A landscape with many valleys, sampled at points; each row gives a point and its height.
A ball rolls from a point to the lowest of its 2 nearest points, and stops where none of them is lower. Distance is the straight distance between rows; heights are no part of it.
Dumi: [122  83 129 164 160 112 201 101 109 155 155  89 113 151 151 164 162 124
  70 154 131 139 128 110 143 148 151 154 146 118 145 118 187 121 103 137
  93  97 126  70  67  67 160 139 119 103  97 137 148 123  83  92 143  96
 126  92 174]  h=4.87
tago: [135 117 136  77 112 148 118 148  89 124 103 138 149 114 130 114 122 140
 123 120 135 124 123 144 141 101 136 144  88 116 113 135  77 104 181 142
 153 135 138 135 125 139 149 144 104 134 168 107 101 125 115 179 116 135
 115  85 107]  h=3.17
kek: [109  80  84 111 140 104 114 113 147 185 167  54 154 160 109  91 144 100
 148  87 139 120 100 132 137  95 109 172 142 178 108 159 155 120 105 119
 134 165 118 161 112 143  93 154 101  59 111  96 136 136 101  42  89 152
 166 182 187]  h=5.24
sir: [143 106 102  60 104 121 102 132  75  97 147 135 144 107  62  67 139 151
 146 129 109 146 131  80 123 110 102 156 108 148 126 173 112 169  82 187
  95 112  88 112 148 188  83 171 206 149 100 105 129 189 114 100 138 183
  99 135  76]  h=4.55
Fizov: [102 146 123  56  96 140  82 146  98 113 129 121 133  86  89  76 162 135
 178 115 164 123 119 167 178  89 124 167 141 167 112 144 103 111 157 155
 151 115 111 164 126 185 173 130  84 130 152  93  94 141  47 158 116 132
  98 153  96]  h=5.95
Supu: [ 96 145  96 120 112 129  97 124 115 142  56  61  89 129 189  93 132 101
 106 149 143 111 135 157 155 120 139 150 130 140 159 120 129 105 124 138
 126 122  88 149 135  98 165 149 103 109 169 128 145 155 118 124 107 172
 176 116 114]  h=4.38
kunor: [114 115 153 133 165 127 154 175 142 130  96 104  96 123 214 133 110 119
  92 163 172 117 140 140 108 146 101 110 130  82 107 113 117 112 151 123
 130 108 140 142  95  80 156 104 100 143 143 161 147 129  98 154 152  86
 137  46 133]  h=2.22
sar: [118 128 140 150 154 103 166 124 134  91 126 121 121 110 138 160 161 112
 120 118 141 126 170 155 147 136 156 136 147  77 124 118 140 115 144 129
 144 102 127 130 117 117 155 112  84 109 133 135 157 119  70  92 137 115
 123 139 151]  h=5.42
Penu: [161 132 139 149 140 132 162 115 135 130 148 149 167 146 133 172 114 149
 132  83 116 130 116 117 120 115 151 117 118 117 131 120 138 148 155 115
 153 120 148 119 115 131 135 117 112 114 152 112 107 103 141 141 151  92
 101 113 137]  h=8.08
Nofu: [154 117 140 139 139 123 160 116 117 136 123  98 129 124 166 173 132 138
 102 112 123 118 122 147 145 135 148 127 100 122 124 118 144 134 163 135
 143 110 132  87 107  97 146 131 108 126 157 114 128 133 150 168 152  99
  84  66 146]  h=8.30
Fose: [122 133 147 133 142 151 114 158 158 156 130 131 104 148 150 163  93 126
 100 137 133 101 107 123 100 154  81  76 121 122  85 115 127 110 189  89
 153 194 176 108 135  95  96 107 136 156 129 135 108  92 207 212 120 116
 161  93 154]  h=0.42
napo: [112 157 142 167 129 165 145 143 143 111  60 119 132 133 193 179 124 113
 155 115 120 113 160 143 146 128 157 103 146  96 108 105 107 123 212 104
 156 166 136 137 155 109 136  95 113 144 183 132 112  90 163 182  84 132
 151 105 137]  h=7.40
sen: [139 123 118 145 132 133 169 113 116 203 168  80 178 179 128 143 118 142
 124  91 157 121  89  79 153  94 155 161 138 180 145 138 216 121 120 130
 132 123 115 137 102 115 148 146 106  79 150  99 124 133 103  99 123  95
 140 104 177]  h=6.51
nado: [121 120 138  93 116 156 109 154 114 182 104 122 150 162 152 116  95 140
 114 123 135 109  79 124 131  95 120 133  98 157 103 140 106 104 205 115
 153 160 154 149 125 126 141 135  97 129 189 105  71  99 141 186 113 115
 145  72 121]  h=2.46
Virer: [129 170 174 236 172 111 167 121 184 159 161 136  95 171 160 199 142 174
 100 162 140 151 116 104  64 168 134 110 150 133 137  87 182 147  97  84
  91 139 166  72 103  45 132  93 163 148  78 144 124  72 132 149 154 101
 144 142 167]  h=3.56
Ganuz: [122 133 167 148 143 165 140 157 159 111  89 160 153 129 193 192 110 125
 150 135 118 121 150 151 117 146 140  55 125  93  62 115  78 133 202  73
 166 157 173 138 131 110 121  53 100 145 151 147 122  68 160 160 114  96
 121 102 139]  h=7.10
bal: [100 129 136 136 101 129  89 136 150 199 105  59 121 204 130 137 129 107
 130 105 121  95  81 106 169 129 143 146 144 178 136 153 196  94 193  94
 125 188 127 166 163  84 125 149 101  89 174  96  91  96 144 109  97 129
 214 130 176]  h=5.79
mogu: [150 138 148 162 129 136 178 147 121 157 172 202 190 160  82 119  80 168
 137 120 160 136 108  44  76  63 129 119 151 152 162 146 149 145  73 138
 146 137 130 144 128 167 152 129 147 132 120 150 105 102 117 133 132 105
 148 138 131]  h=6.91
mufav: [132  73 130  75 147 102 124 141 132 158 193 129 106 161  66 115 129 114
  98 121 130 107 118 118 138 132  61 134 117 115 105 151 141  93 131 129
 136 145 168 157 121 142 102 156  89 105 114 131 110 129 111 101 149 113
 170 150 144]  h=7.09
likof: [157 154 115 142 110 166 126  97 128  82 111 183 167 116 122 162 113 146
 161  87  79 152 137 131 117 136 165 101 114 115 129 122 112 154 171 122
 134 152 144 100 154 144 104 111 165 147 141  99  97 113 199 170 109 137
  97 129 102]  h=2.11
tuvar: [130 100 155 113 134 146 126 167 166 107 121 167 145 126 142 181 123 113
 160 120 111 117 156 179 122 164 110  68 124  85  62 125  79 124 199  78
 164 137 172 146 127 138 106  61  75 128 130 142 133  91 142 133 141  84
  97 139 122]  h=6.79
Pek: [158 127 149 157 114 124 113 100 152  72 139 194 159 103 114 169 135 146
 160  95  82 166 161 149 125 155 155 103 106  93 139 119 101 168  97 125
 128  95 135 136 131 168 115 103 133 125 108 139 144 110 132  86 165 115
 100 184 108]  h=1.59
fefus: [152 137 103 140 109 152 121  95 129  71  96 146 142 109 129 184 149 115
 163 100  71 144 159 166 155 168 156 104 116  95 106 109  86 137 197 106
 148 167 150  93 160 113 106 109 144 143 151 104 110 133 212 184  90 145
  96 124 118]  h=2.94
Kifo: [138 122 111  69 108 126 104 134  80 150 119 111 127 131 119  97 115 143
 100 136 141 121 101 135 151 107 117 164  89 145 147 144 108  96 121 152
 122 114 120 134 114 121 158 169 107 111 147 102 111 155 108 155 130 146
 140 100 106]  h=3.68
zos: [135 117 116 111 124 110 110 108 126 216 154  58  97 159 126 125  98  99
  94 136 123  83  69 123 156 142  89 150 100 160 130 129 166 104 138 122
 108 152 157 119 116 104  95 187 116 103 129 105 126 157 168 133 119 113
 141 103 163]  h=6.01
rof: [112  91 118  86 138  99 126 165 148 150 184 120 105 127  84  97 147 108
 128 119 165  99 118 144 132 122  53 145 160 138 105 154 157 104 133 124
 147 133 151 181 131 167 108 119  69  89 108 132 128 145  57  72 150  95
 149 182 135]  h=6.90
rebu: [ 90 160 129  71 121 103  77 156  89 124 102 149 108 100  93  61 143 143
 149 170 158 133 114 142 165  89 109 174 107 156 153 184 105  75  86 145
 123 111  89 179 146 140 193 141  64  91 124 147 133 136  37 109 106 161
 139 164 108]  h=4.12
Sugot: [115 147  84 139 110 153 129  82 108 115  89 119 143 113 132 104 134 108
 141 110 118 141 141 124 130  98 180 144 141 138 148 113 129 139 127 141
 141 144 100 120 154 143 134 145 159 141 159 105 118 142 159 131  80 189
 148 138 128]  h=7.84
Led: [106 134 100 126 103 149 116 117 127 166  82  51 120 142 188  95 134 100
 134 112 157 100 121 157 151 113 154 153 153 166 137 108 164 139 156 143
 141 103  85 144 130 128 156 128 110 114 192 106 130 161 130 141 127 144
 133  99 119]  h=4.76
larep: [136 173 161 204 139 154 173 140 147 138  91 123 162 150 179 196 132 153
 137  88 127 113 133 103 131  98 186 108 136 135 126 118 161 133 214 101
 162 163 143 125 145 109 163 104 119 137 181 113 104  63 137 176 102 103
 151 105 148]  h=7.62
Medi: [121  79 143 144 171  74 154 127 105 104 166 139  86 129 105 153 181 125
  96 172 138 145 153 136 116 175 100 145 122  65 111 108 125 125  90 120
  94 100 151  79  81  85 119 117 134 131  65 154 137 123 100 106 175  94
 118 133 148]  h=2.78
bodi: [113 132 112  48  82 150  67 168 112 117  81 169 107 102  92  68 111 130
 149 167 117 134 122 138 138 124 113 152  94 132 132 145  61  92 149 125
 114 139 106 166 174 149 125 157 123 154 140 150 115 146 128 144  91 183
 132 122  61]  h=3.61
lavi: [119 101 137  77 113 109  91 198 117  99 138 157  83  56  62  96 135 114
 128 157 143 102 152 142 131 146  47 137 108 106 111 156  91 112 113 134
 128 122 127 151 153 178  80 123 129 150  82 168 147 154 120 117 146 128
 120 155  88]  h=0.79
pel: [110 132 108 115 110 166 112 135 141 171 154 158 158 170  94 103  83 126
 152  98 146 117 100  98 113  93 119 130 153 158 123 121 147 134 159 109
 154 162 130 160 148 169 111 134 126 124 159 111  80 103 159 148 102 144
 160 144 122]  h=5.32
matib: [146 104  64  63 122 139  88 106  93 111 158 130 142 118  50  79 139 129
 151 114  85 148 123  87 126 130 104 148 106 157 112 157 100 158 121 152
  88 153 116 121 157 174  44 182 220 149 101  81 108 183 171  99  99 182
 108 152  69]  h=4.17
gos: [158 149 167 231 145 105 170  90 128 132 152 160 127 153 133 173 141 174
  93 154 100 169 122 100  83 140 171 109 130 137 179 117 135 179  27 135
  80 116 144  46  76 103 160 116 196 158  51 123 113 100 143 146 162 107
 124 148 146]  h=2.97
Rebe: [157 154 164 153  87 159 109 113 158  59 107 221 179  97 138 148 103 155
 183 115  68 182 163 124 107 153 175  77 104 109 161 128 105 166  98 144
 107 100 119 141 150 186 117  95 165 165 117 161 148 106 143 104 152 124
  92 166  94]  h=0.80
Rufo: [150 166 136 180 122 140 169  78 125 121  99  95 163 141 188 127 139 144
 130  98 123 131 151 127 128 104 212 100 152 151 167 102 182 165 113 157
 151  77  93 111 114 130 193 105 120 114 181 114 151 121 128 128 144 133
 103 108 132]  h=5.71
rop: [ 95 103  97 110 106 114  84 115 148 197 129  48 138 193 103 110 146  94
 155  93 117 113  94 130 162 117 136 166 143 184 112 164 165  98 150 101
 128 182 118 173 141 112 111 151  87  63 150  86 106 121 115  59  84 151
 200 172 182]  h=5.54
votu: [135 124 114 167 134 111 143  90 142  87 119 110 114 121 124 202 162 102
 134 100  93 127 162 158 159 169 162 129 115  81 111 105 121 135 171 104
 152 156 147  88 138  87 116 122 115 120 142 121 119 120 169 130 108 144
 126 139 161]  h=3.69
Vukit: [105 130  97  93  88 174 114 147 156 129 122 167 156 125 131  78  94 109
 197 112 150 125 113 145  88 118 119 123 183 160 118 108 119 182 139 129
 134  94  95 168 156 188  94  99 140 135 141 136 118 153 140 112 139 134
  90 130  60]  h=4.02
kedem: [123 149 142 181 140 117 144 125 180 186 134  62  93 158 185 186 112 106
 110 120 140  89  90 134 129 152 119 117 147 152 117 104 204 140 175  91
 122 143 135 107 142  77  94 121 129 124 142 122 136 124 183 139 141  83
 119  92 174]  h=6.58
Dele: [147 121  84  88 107 140  88 149 123  88 122 148 101 104  94 120 111 115
 121 140 101 129 136 110 107 168  84 103 101 104 103 130  90 140 123 110
 102 155 131 105 162 133  47 136 208 171  87 129 135 176 219 150 121 154
 122 115  91]  h=2.16
pir: [123 101 106 111 133 118 152 119 104 177 162  71 147 146 128 125 151 131
 104 113 159 124 111 123 172 109 130 178 132 163 140 153 191 100 117 149
 124 115 118 131  94 113 157 149  80  66 130 103 144 150  58  85 129 110
 143 121 166]  h=6.31
bala: [114 147 158  87 130 124 120 164 106  72 130 126 127  58 119  91 155 128
 154 116 164 105 130 168 151  99 108 122 151 144 119 143 119 121 156 155
 162  94 119 157 120 198 158  88  85 140 133 114 127 140  43 152 154  84
  61 152 106]  h=6.18
tugo: [121 112 115  69 110 146  91 141 123 193 180 150 142 182  78  65  69 127
 144 120 158 111  72  91 110  98  73 139 127 173 122 140 133 134 111 132
 133 138 133 175 137 163  94 157 125 113 133 123  83 135 146 134 121 140
 162 135 111]  h=4.97
fudi: [131 113 119 113 115 128 137 139 155 137 134 100 143 130 125 152 152 110
 162  82 130  97 135 178 153 125 130 143 158 129  96 128 132 129 209 107
 164 122 139 149 132 152 128 101  66  95 168  91 115 133  97 131 146  88
  84 147 119]  h=5.98
pon: [109  83 134 119 153  88 162 129  79 126 163 141 116 123  87 129 182 137
  79 166 132 160 144 118 168 115 114 172 128  88 145 169 136  68  93 145
 106 124 141 110  89 108 170 164 100  99  84 143 137 110  34  83 118 121
 170 148 163]  h=5.99
tizo: [110  99 146 126 167  91 129 154 119  74 128 136  64  96 124 151 172 108
 110 187 158 135 178 153 120 191  90 134 114  47  94 103  99 102 112 112
 103 116 145 102  99  73 130 107 118 157  85 175 157 126 106 137 156 108
 125 117 148]  h=2.55
Kip: [146 131  76  96 112 169 111  98 104  92 145 183 164 124  48 112 126 133
 176  99  73 160 130  91 124 129 140 129 120 140 126 144 115 153 163 130
 104 172 129 114 164 170  67 158 204 153 125  80  78 148 197 131  78 175
 115 148  74]  h=3.57
kesok: [126 163 193 172 170 150 147 154 166  73  90 190 132 107 205 171  92 123
 173 161 129 142 198 143 117 154 164  67 127  72 104 104  75 125 129 121
 123  92 125 173 131 118 147  63 113 162 130 207 176  73 116 129 133 104
  94 120 131]  h=3.35
Neviv: [159 114 123 113 120 122 131 107  96 101 108  80  92  99 151 151 153 133
  84 143 114 125 149 156 151 166 142 118  89 108 128 107 113 123 131 157
 128 120 121  57 112  81 140 148 147 156 131 116 148 167 179 191 137 143
  88  61 131]  h=8.50
pugiv: [152 150 121 158 133 136 171 105 102 184 182 129 196 171 107 126  92 168
 128  97 157 127  87  59 108  71 148 139 144 185 163 135 180 153  72 150
 134 128 126 118 103 148 144 145 152 107 125  94 112 128 130 133 133 103
 128 129 152]  h=6.73
vap: [111 138 128 163 142 134 130 135 143  99 109 158  90 109 126 162 118 102
 115 158 126 132 162 114 113 149 118 109 126  70 121 101 105 118 113  94
 135 174 134 105 147  92 109 125 149 164 112 171 123 107 185 137  88 168
 182 134 153]  h=4.56
Fegup: [113 146 180 155 176 146 160 161 129  99  74 137 120 108 226 137 104 125
 130 159 159 121 179 137 121 123 150  92 134  74 107 112  88 117 152 137
 142 104 120 166 113 108 172  91 105 152 160 170 168 106  90 156 127 106
 115  65 129]  h=2.80
gudem: [123 138  88 102 106 148  89 137 121 129 110 139  98 113 111  91  89 119
  96 153 115 132 107 104 106 128  94 124 117 132 143 125 100 120 110 118
 110 169 117 123 163 121  79 161 193 165 109 124 115 165 197 153  95 176
 158 117 104]  h=2.74
zibu: [145 138 147 137 125 128 122 136 162  92 120 151 134 118 176 136 103 140
 127 123 131 139 133 157  92 152 117  90 133 107 130 108 112 170 101 127
 132  70 119 139 118 135 118  81 135 134 119 148 159 143 143 129 192  95
  89 111 100]  h=4.19
molid: [124  88 144 102 122 113 116 173 108 112 141 188 113  91  55 107 120 116
 116 162 119 127 154 102 128 129  86 142  96  83 130 153  85 107  89 132
 123 132 116 141 150 152  98 150 143 147  91 178 137 133 142 111 127 164
 150 139 114]  h=1.37
febog: [119 142 153 133 133 124 116 122 128 212 150 101 134 211 105 144 102 148
  89 117 121 110  71  73 152 108 128 132 120 179 143 163 209  80 161 118
 127 190 152 130 138  91 135 169 116 105 149  96  94  84 140 160 101 135
 210 128 185]  h=6.00
bofe: [127 101 127  80 107 151 113 178 133 158 162 173 150 145 103  73  68 125
 154 124 170 107  91 103  83 107  69 124 143 153 115 132 118 159 121 134
 139 109 119 174 142 181  86 126 130 125 126 151 106 146 136 123 153 114
 117 117  82]  h=4.61
rak: [130 127  82  77  99 161 107 106 132 150 164 132 167 144 106  84 116 126
 195  78 136 123  87 138 121 118 132 149 156 179 108 117 132 187 151 150
 127 108 119 146 132 179  99 131 151 117 150  79  87 158 149 132 141 127
  76 119  76]  h=3.20
bav: [118 127 152 121 135 136 142 164 159 113 101 113 150 113 178 156 139 118
 153 108 132 105 150 188 131 129 133 102 148 111  79 124  99 124 214 103
 168 106 150 163 122 141 141  64  66 117 163 121 141 119  81 135 155  66
  73 125 111]  h=6.38
sog: [123 133  80  62  92 137  64 133 109 141 111 154 113 134  75  68 102 131
 123 153 100 145  91 107 127 113 106 146  98 154 138 144  78 104 115 110
 101 165 112 149 174 129 100 181 156 139 128 124  98 151 169 131  80 193
 163 137  81]  h=3.19
buv: [162 113 107 109 111 106 114  86 105 112 130  55  79  86 128 135 182 123
 100 123 110 102 145 194 168 163 135 129 105 150 125 124 145 131 144 166
 140 107 119  58 121 122 129 137 127 131 133  92 162 187 162 156 144 134
  51 109 119]  h=8.65
Revuz: [105 161 123 141 116 169 127 132 119 107  60 149 131 117 153 134 112 108
 154 125 124 126 162 125 144 109 165 128 135  96 137 108  95 110 175 124
 148 159 116 152 165 133 143 131 124 152 174 139 113 106 151 164  66 170
 160 122 119]  h=7.61
kis: [117 151 126 149 125 120 105 115 158 212 143  59  78 154 139 143  91  90
  99 137 128  75  72 124 139 157  83 122 123 158 119 113 176 115 169  99
 122 185 162 103 143  95  73 166 145 126 131 110 131 144 212 165 110 112
 142 106 171]  h=6.30
tizu: [124 113 126 100 132 119 156 130  72 141 155 121 157 128 107 113 160 157
 109 130 161 148 133 114 177  91 132 176 126 134 153 168 159  81  98 166
 127 105 115 132  86 127 200 145  73  75 126 114 138 136  22 107 130 115
 149 130 153]  h=6.15
ketus: [123 151 107 131 107 161 120 135 173 133 115 135 147 139 173 115  83 119
 157 103 140 116 106 155  89 129 116  99 171 146 123  97 128 177 146 108
 143  94 114 157 145 155  96  79 132 123 148 127 126 144 164 135 158 104
  93 125  85]  h=4.62
zevi: [146 143 188 162 140 137 120 145 171  76 116 186 153 109 192 154 106 155
 139 154 123 169 158 148  97 161 133  67 120  93 128 104  88 155  96 117
 123  66 127 163 105 125 144  72 131 156 118 189 172 101 113 126 195  84
  89 116 114]  h=3.80
Rimop: [133 102 151 163 158  80 141 110 128  81 162 173 125 108 103 158 166 138
 124 131 116 154 161 141 111 154 125 129 124  81 128 125 112 154  71 133
 116  79 133 113 104 138 121 113 132 117  76 153 155 116 102  73 178 104
 108 169 132]  h=2.31
Lok: [116  86 126 137 156  98 162 151 136 134 175 155 138 129 102 104 139 115
 118 137 168 130 131 111 109 111  90 147 161 112 127 148 144 129  80 133
 138 102 123 162 118 148 124 127 102  93  98 164 156 137  64  52 154 106
 143 160 146]  h=6.70
nibik: [ 87 128 115 109 134 102  98 134 106 119 100 114 113  88 120  66 153 116
 122 163 152 137 141 150 150  90 117 172 123 144 154 171 108  85  69 146
 126 120  80 160 133 141 171 150  93  94 110 146 169 145  51  73  99 181
 159 175 142]  h=4.30
mave: [175 139 132 123  97 158  97  88 144  86 134 169 179 121 145 151 114 175
 155  82  63 170 115 145 120 155 151  92  97 133 139 131 115 185 142 142
 113 114 143 117 129 156  94 104 171 142 138  90 112 134 179 150 171 110
  67 130  85]  h=1.04
ladin: [141 115  68  45 104 112  66 100  82 159 132  51 104 108 101  43 147 136
 104 144 119 119  86 148 150 121 105 168 100 212 134 149 105 118  72 161
  98 121 103 115 118 143 113 190 160 113 100  82 146 196 121 111 110 176
 120 144  93]  h=5.04
Toze: [136 130 113 194 149 115 160  61 127 124 123  85 115 122 156 164 143 123
  98 121 101 132 137 133 125 138 176 127 124 136 151 108 160 161  87 134
 122 125 115  53 109  91 134 138 163 130 113 114 141 127 179 117 114 154
 122 129 171]  h=8.20
vofi: [120 142 111 100 112 126  97 138  99 127  69 115  90 119 154 102 107 127
  86 168 128 128 125 129 139 123 122 141  99 112 165 128  91  90 109 131
 120 136 105 137 138  94 159 166 122 133 143 136 130 148 133 156 107 170
 168  93 107]  h=4.05
lak: [111 122 160 125 167  94 168 154 119  79 145 131 114  91 126 150 181 132
 109 131 153 134 153 151 165 132 119 131 144  77 113 140 144  85 180 135
 137 107 157 131 106 117 170 104  72 124 119 136 145 100  22 120 145  64
  97 132 148]  h=5.65
gugiv: [114 112  84  89  94 128  99 122 136 165 146  76 116 130  92 107 159 102
 165  93 137  95 118 174 167 125 112 179 148 162 103 131 128 120 176 123
 149 143 132 152 130 157 121 140  87  97 158  79  97 159 107 124 120 126
 117 161 118]  h=5.55
zanid: [ 79 125 102 122 137  97  96 125 133  97  91  71  89  66 129  87 178  81
 115 150 133 119 162 186 155 109 116 157 146 130 130 145 100  91 108 128
 140 144  93 142 140 144 138 139  99 117 115 134 172 148  75  73  88 181
 155 203 146]  h=4.53
das: [118 105 139 130 164 115 135 170 148 109 123 123  72 126 169 155 124 107
 105 182 164 123 144 138  97 180  83 109 118  64  88  94 111 116 127  97
 112 128 155 113  99  58 125  98 118 160 107 175 140 123 144 158 157  95
 144  70 152]  h=2.10
zugu: [134 140  45  49  93 112  46  97 114 187 122  64  91 138  91  52 136 119
 141 138 108 109  66 163 158 141 105 174 106 213 114 133  90 108 121 125
  93 146 126 142 143 131 105 194 138 105 132  84 111 181 149 123  96 160
 133 147  82]  h=5.34
mem: [116 119 153 155 159 108 153 149 194 177 166  92  90 181 159 157 101 108
  91 134 149 100  84 108  96 164  84  97 163 124 107 100 201 122 156  86
 120 136 167 133 120  71  88 106 119 126 115 144 132 106 144 115 158  72
 149  87 172]  h=6.83
lokob: [136  61 159 101 166 103 169 147 120 171 199 166 131 200  81 123 112 137
  78 145 130 138 107  73 123 118  71 118 134 102 119 156 157  92 108 138
 123 129 171 147 107 120 124 156 110 120 104 158 105 102  98 123 159  92
 179 117 160]  h=7.19
rez: [129 207 163 219 153 140 173  95 163  72  65 135 120 128 204 183 131 117
 162 118 115 141 203 127 135 125 218  84 145  93 143  90 129 143 130 138
 130 112 125 135 143 116 169  85 130 157 160 161 155  72 130 132  93 136
 146 152 144]  h=5.16
gon: [140 131  77  81 107 112  69  88 121 226 143  38  90 145 101  74 107  96
 128 141 109  81  57 145 163 146  86 166  94 199 123 127 127 111 126 122
  96 156 155 136 129 128  78 207 135  98 129  90 128 182 178 125  97 133
 128 131 122]  h=5.67
Dide: [121 146  95 186 133 132 153  80 106 149 110  93 142 123 141 130 128 130
  96 112 122 133 123  98 117  86 171 150 130 163 165 130 156 133  88 137
 129 167 116  79 129 119 147 162 177 133 121  97 128 118 162 132  70 181
 174 147 170]  h=8.03
vek: [150 182 171 205  95 168 115 112 201  82 117 219 160 100 162 184 102 162
 162 125  96 191 162 129 105 157 163  63 107 126 162 102 112 156  90 102
 113 125 149 141 140 153 126  81 162 181 104 174 143  75 157 122 137 112
 136 191 112]  h=1.51
Gib: [139 123 117 149 132 112 131  81 121  81 114 109 114 106 146 122 147 121
 106 127 104 137 159 152 109 147 156 110 128 107 141 112 123 163  72 151
 123  92 106  78 120 119 124 119 168 138 106 120 164 152 165 108 144 166
 106 130 132]  h=8.35
kan: [144 152 171 230 157 111 175  99 161 116 141 157 119 162 162 183 143 168
 105 163 120 181 128 103  81 156 159 104 136 116 163  88 147 160  61  96
  87  97 148  89  78  80 162  96 158 147  84 161 122  84 114 126 174  85
 128 137 151]  h=3.27
pebo: [152 159 144 167 127 158 159 116 139 149 121 145 203 156 155 171 113 168
 156  69 112 133 104 115 119  84 184 109 128 160 121 120 141 153 199 105
 171 135 141 132 128 144 156  98 113 120 189 100  93  80 140 160 136  85
  89 105 125]  h=7.85
Bagor: [149 150 113 123 103 174 129 107 110  58 101 220 174  99  77 139 120 138
 190 108  67 166 158 100 116 131 177 108 112 113 138 139 111 142 158 135
 112 157 126 107 177 175  94 128 187 173 122 119 104 124 184 136  80 174
 102 149  86]  h=2.89
dupu: [ 94  97  67 105 128  98  85 118 140 143 121  55 114 106 107  83 170  87
 135 115 120 123 123 176 143 101 108 174 137 164 114 152 103 103 115 110
 137 166 104 147 135 145 112 159 101  88 115 106 147 144 101  60  83 181
 163 205 154]  h=4.86
dut: [168 148 183 200 129 108 171 148 113 120 144 213 152 144 100 161 112 177
 109 156 108 161 127  67  71 116 146 103 132 116 177 149 115 180  30 149
  88 119 132  74 109 141 148 120 207 176  56 148 107 105 137 159 168 104
 124 126 117]  h=2.66
loga: [107 109 140 169 156 114 196 125 127 122 116  87 116 138 171 151 167 116
  92 139 154 138 162 115 150 137 169 144 163  93 144 123 187 105 133 133
 106 104 115 133  98  67 177 127  99 103 132 148 159 105  36  74 119 105
 163  94 164]  h=5.15
lumil: [146 105  89  57 103 132  98 106  70 137 148  85 144 123  99  49 129 143
 119 128 127 132 102 105 129 104 119 156 118 185 144 149 129 155  61 192
  99 105  90 101 116 158 108 177 189 127 104  82 136 198 122 112 129 185
 102 122  98]  h=4.80
mubak: [104 157 131  53 108 111  61 176 100 115  83 159  87  91  87  75 135 137
 148 176 129 117 119 156 160 109 104 157  92 136 138 169  66  62 135 128
 121 128 111 177 168 145 169 145  71 123 135 150 123 123  76 141 100 160
 129 156  81]  h=3.93
zuten: [127 148 166 118 145 127 145 152 113  89 122 137 155  97 156  98 136 135
 145 118 163 122 156 156 125 102 144 113 157 120 127 125 116 125 140 163
 161  71 102 163 114 167 180  93  89 119 151 136 168 133  44 130 166 102
  69 117 105]  h=6.39
zem: [138 115 159 107 110 133 133 164  85  84 118 202 152  83  64 110 113 137
 143 149 106 140 164  77 128 115 138 147  94  81 146 160  86 120  94 164
 115 119 102 125 159 170 115 148 172 167 106 166 135 134 130 128 126 172
 111 115 103]  h=1.86
sinu: [114 106 145 124 133 117 140 168 135 113 157 186 146  87  86  97 121 116
 162 134 161 116 147 123 111 112 100 140 149 114 129 142 114 140  96 141
 149  91 101 173 151 188 116 108 104 111 107 176 157 138  85  75 156 125
 107 170 107]  h=6.50
zub: [130  97 152 129 141 122 156 160 114 183 181 188 158 179  80  96  80 148
 100 155 157 136  95  48  99  80  85 127 144 137 156 162 145 115  62 142
 128 134 127 163 120 142 138 152 125 119 112 164 102 118 111 123 136 121
 184 129 151]  h=7.04
luk: [141 127 108 111 115 105  96  99 133  68 120  91  87  83 138 119 171 115
 117 124 111 120 165 196 129 172 125 106 130 110 118 116 116 156 110 148
 134  91 119  90 133 129 108  99 150 139 111 114 176 178 161 127 159 148
  78 143 109]  h=8.49
dibe: [141 111  92  75 103 116  79 163 120  76 117 124  73  69  76 119 148 108
 119 149 119 116 159 160 133 174  75 123 104  98  97 128  67 110 127 116
 119 148 132 120 157 141  71 134 162 164  92 140 155 177 166 137 126 144
 123 141  92]  h=1.48
Kib: [111 102 141 192 168 101 179  93 134 172 152  65  86 155 150 186 151 107
  80 159 120 126 107 106 129 166 143 147 133 133 134 100 199 127 118 106
  82 150 141  50  95  36 112 150 140 125  93 136 131 108 141  96 109 114
 141 100 205]  h=4.52
tudig: [133 102 161 117 145 148 141 155 150 173 141 129 141 171 143 154  95 129
 105 112 123 100  95 120 110 127  99  86 115 137  75 133 129 112 214  94
 166 168 179 136 120 121 105 104 101 130 160 120  93  89 165 175 138  83
 137  81 152]  h=1.45
kopa: [135 133 142 124 128 123 136 133 128  99 146 155 163 109 126  90 130 131
 161 111 157 127 138 137 105 106 133 123 164 137 141 125 128 165  87 156
 156  64  90 162 132 182 146 101 115 103 129 146 167 155  71  88 179 117
  83 151  98]  h=6.29
feba: [157 144 156 156 116 133 158 134  97  86 115 196 153 114 101 131 100 158
 122 137 104 151 145  69  89 112 153 115 118  97 165 148 114 163  61 159
 106 121 114  86 138 151 134 132 205 176  95 139 121 128 150 146 139 148
 115 112 113]  h=2.33
Kemo: [111 127 126 164 152 113 136 123 134 158 125  67  59 136 166 161 124 107
  69 180 141 116 110 116 124 171 103 133 120 113 134  89 146 113 108 109
 100 158 137  70 102  37 119 152 147 148 104 143 130 136 176 153 122 133
 167  83 177]  h=4.15
pere: [154 198 157 198 122 143 167  74 148  85  86 150 163 133 182 144 131 149
 149  98 108 155 168 117 112 102 222  81 139 128 175 101 143 155  98 152
 139  92 116 130 130 146 193  94 138 141 164 140 149  91 120 127 128 127
 112 140 122]  h=5.43
tuzor: [156 145 130 146 122 127 153  98 130 124 144 116 183 148 157 107 134 154
 148  93 141 138 124 129 112 101 167 110 162 169 160 108 163 170  85 156
 159  55  94 144 101 152 173 102 109  85 153 125 162 146  82  93 188 106
  79 127 112]  h=6.04
mip: [112  93 156  98 152  91 152 154 102 116 148 146 100 131 101 138 171 138
  77 156 136 147 139 128 169 136 100 151 112  68 127 161 139  51 155 136
 115 133 168 125 104  88 173 152  74 118 117 148 125  93  33 118 125  98
 162 121 153]  h=5.85
libep: [131 113 115 124 128 116 121 123 118 105 124 135 105 116  95 156 137 105
 105 126 107 125 153 131 148 145 125 138 105  76 123 113  94  98 144 109
 148 168 143 114 137 105 118 154 118 135 131 136 116 124 156 130  96 162
 167 135 146]  h=4.20
mazo: [101 158 156 203 175 118 153 143 162 158 144 114  68 152 157 174 126 137
  83 180 157 118 123 101  76 163 107 119 155 109 125  90 166 125 104  94
  99 173 153  65 117  41 116 116 168 158  85 149 128  90 161 164 122 138
 183 120 174]  h=3.82
nizim: [167 137 117  88 113 159 108  96 124 135 172 146 187 152 123 114  95 175
 175  74  97 138  71 117 114 127 129 114 116 177 123 136 133 197 153 158
 107 111 141 125 124 175  79 130 181 126 142  72  90 143 177 153 173  90
  41 105  63]  h=2.21
ronen: [110 166 140 209 156 128 165 111 164  88  93 146 101 116 159 174 127 104
 136 140 128 135 179 119 109 135 166 109 147  84 134  98 127 143 104 101
 130 143 128 112 142 102 132  99 145 155 121 175 140  86 152 104  88 158
 173 158 160]  h=4.85
Lozo: [101 134  87 101  91 153 109 116 127 172 120  79 153 149 133  85 144 114
 179  89 166 118 114 149 158 104 160 176 161 180 117 117 152 142 153 140
 153 107  87 161 121 151 160 133 102  99 183  89 104 155  94 122 121 140
 128 127 117]  h=5.14

Call two points neighbours if one is among the 2 nearest of the other. Go from one point of each pair to the other, from neighbour to neighbour, staying as low as possible. Name the highest point that can't be avoided.
kopa / Fose: kis
mave / Rebe: ketus
das / Rebe: Medi

Where does a ball stop that starts at each point below?
tuvar: Fose
bala: Fose
kedem: likof
dupu: lavi
pon: lavi
Rufo: likof
Kemo: lavi
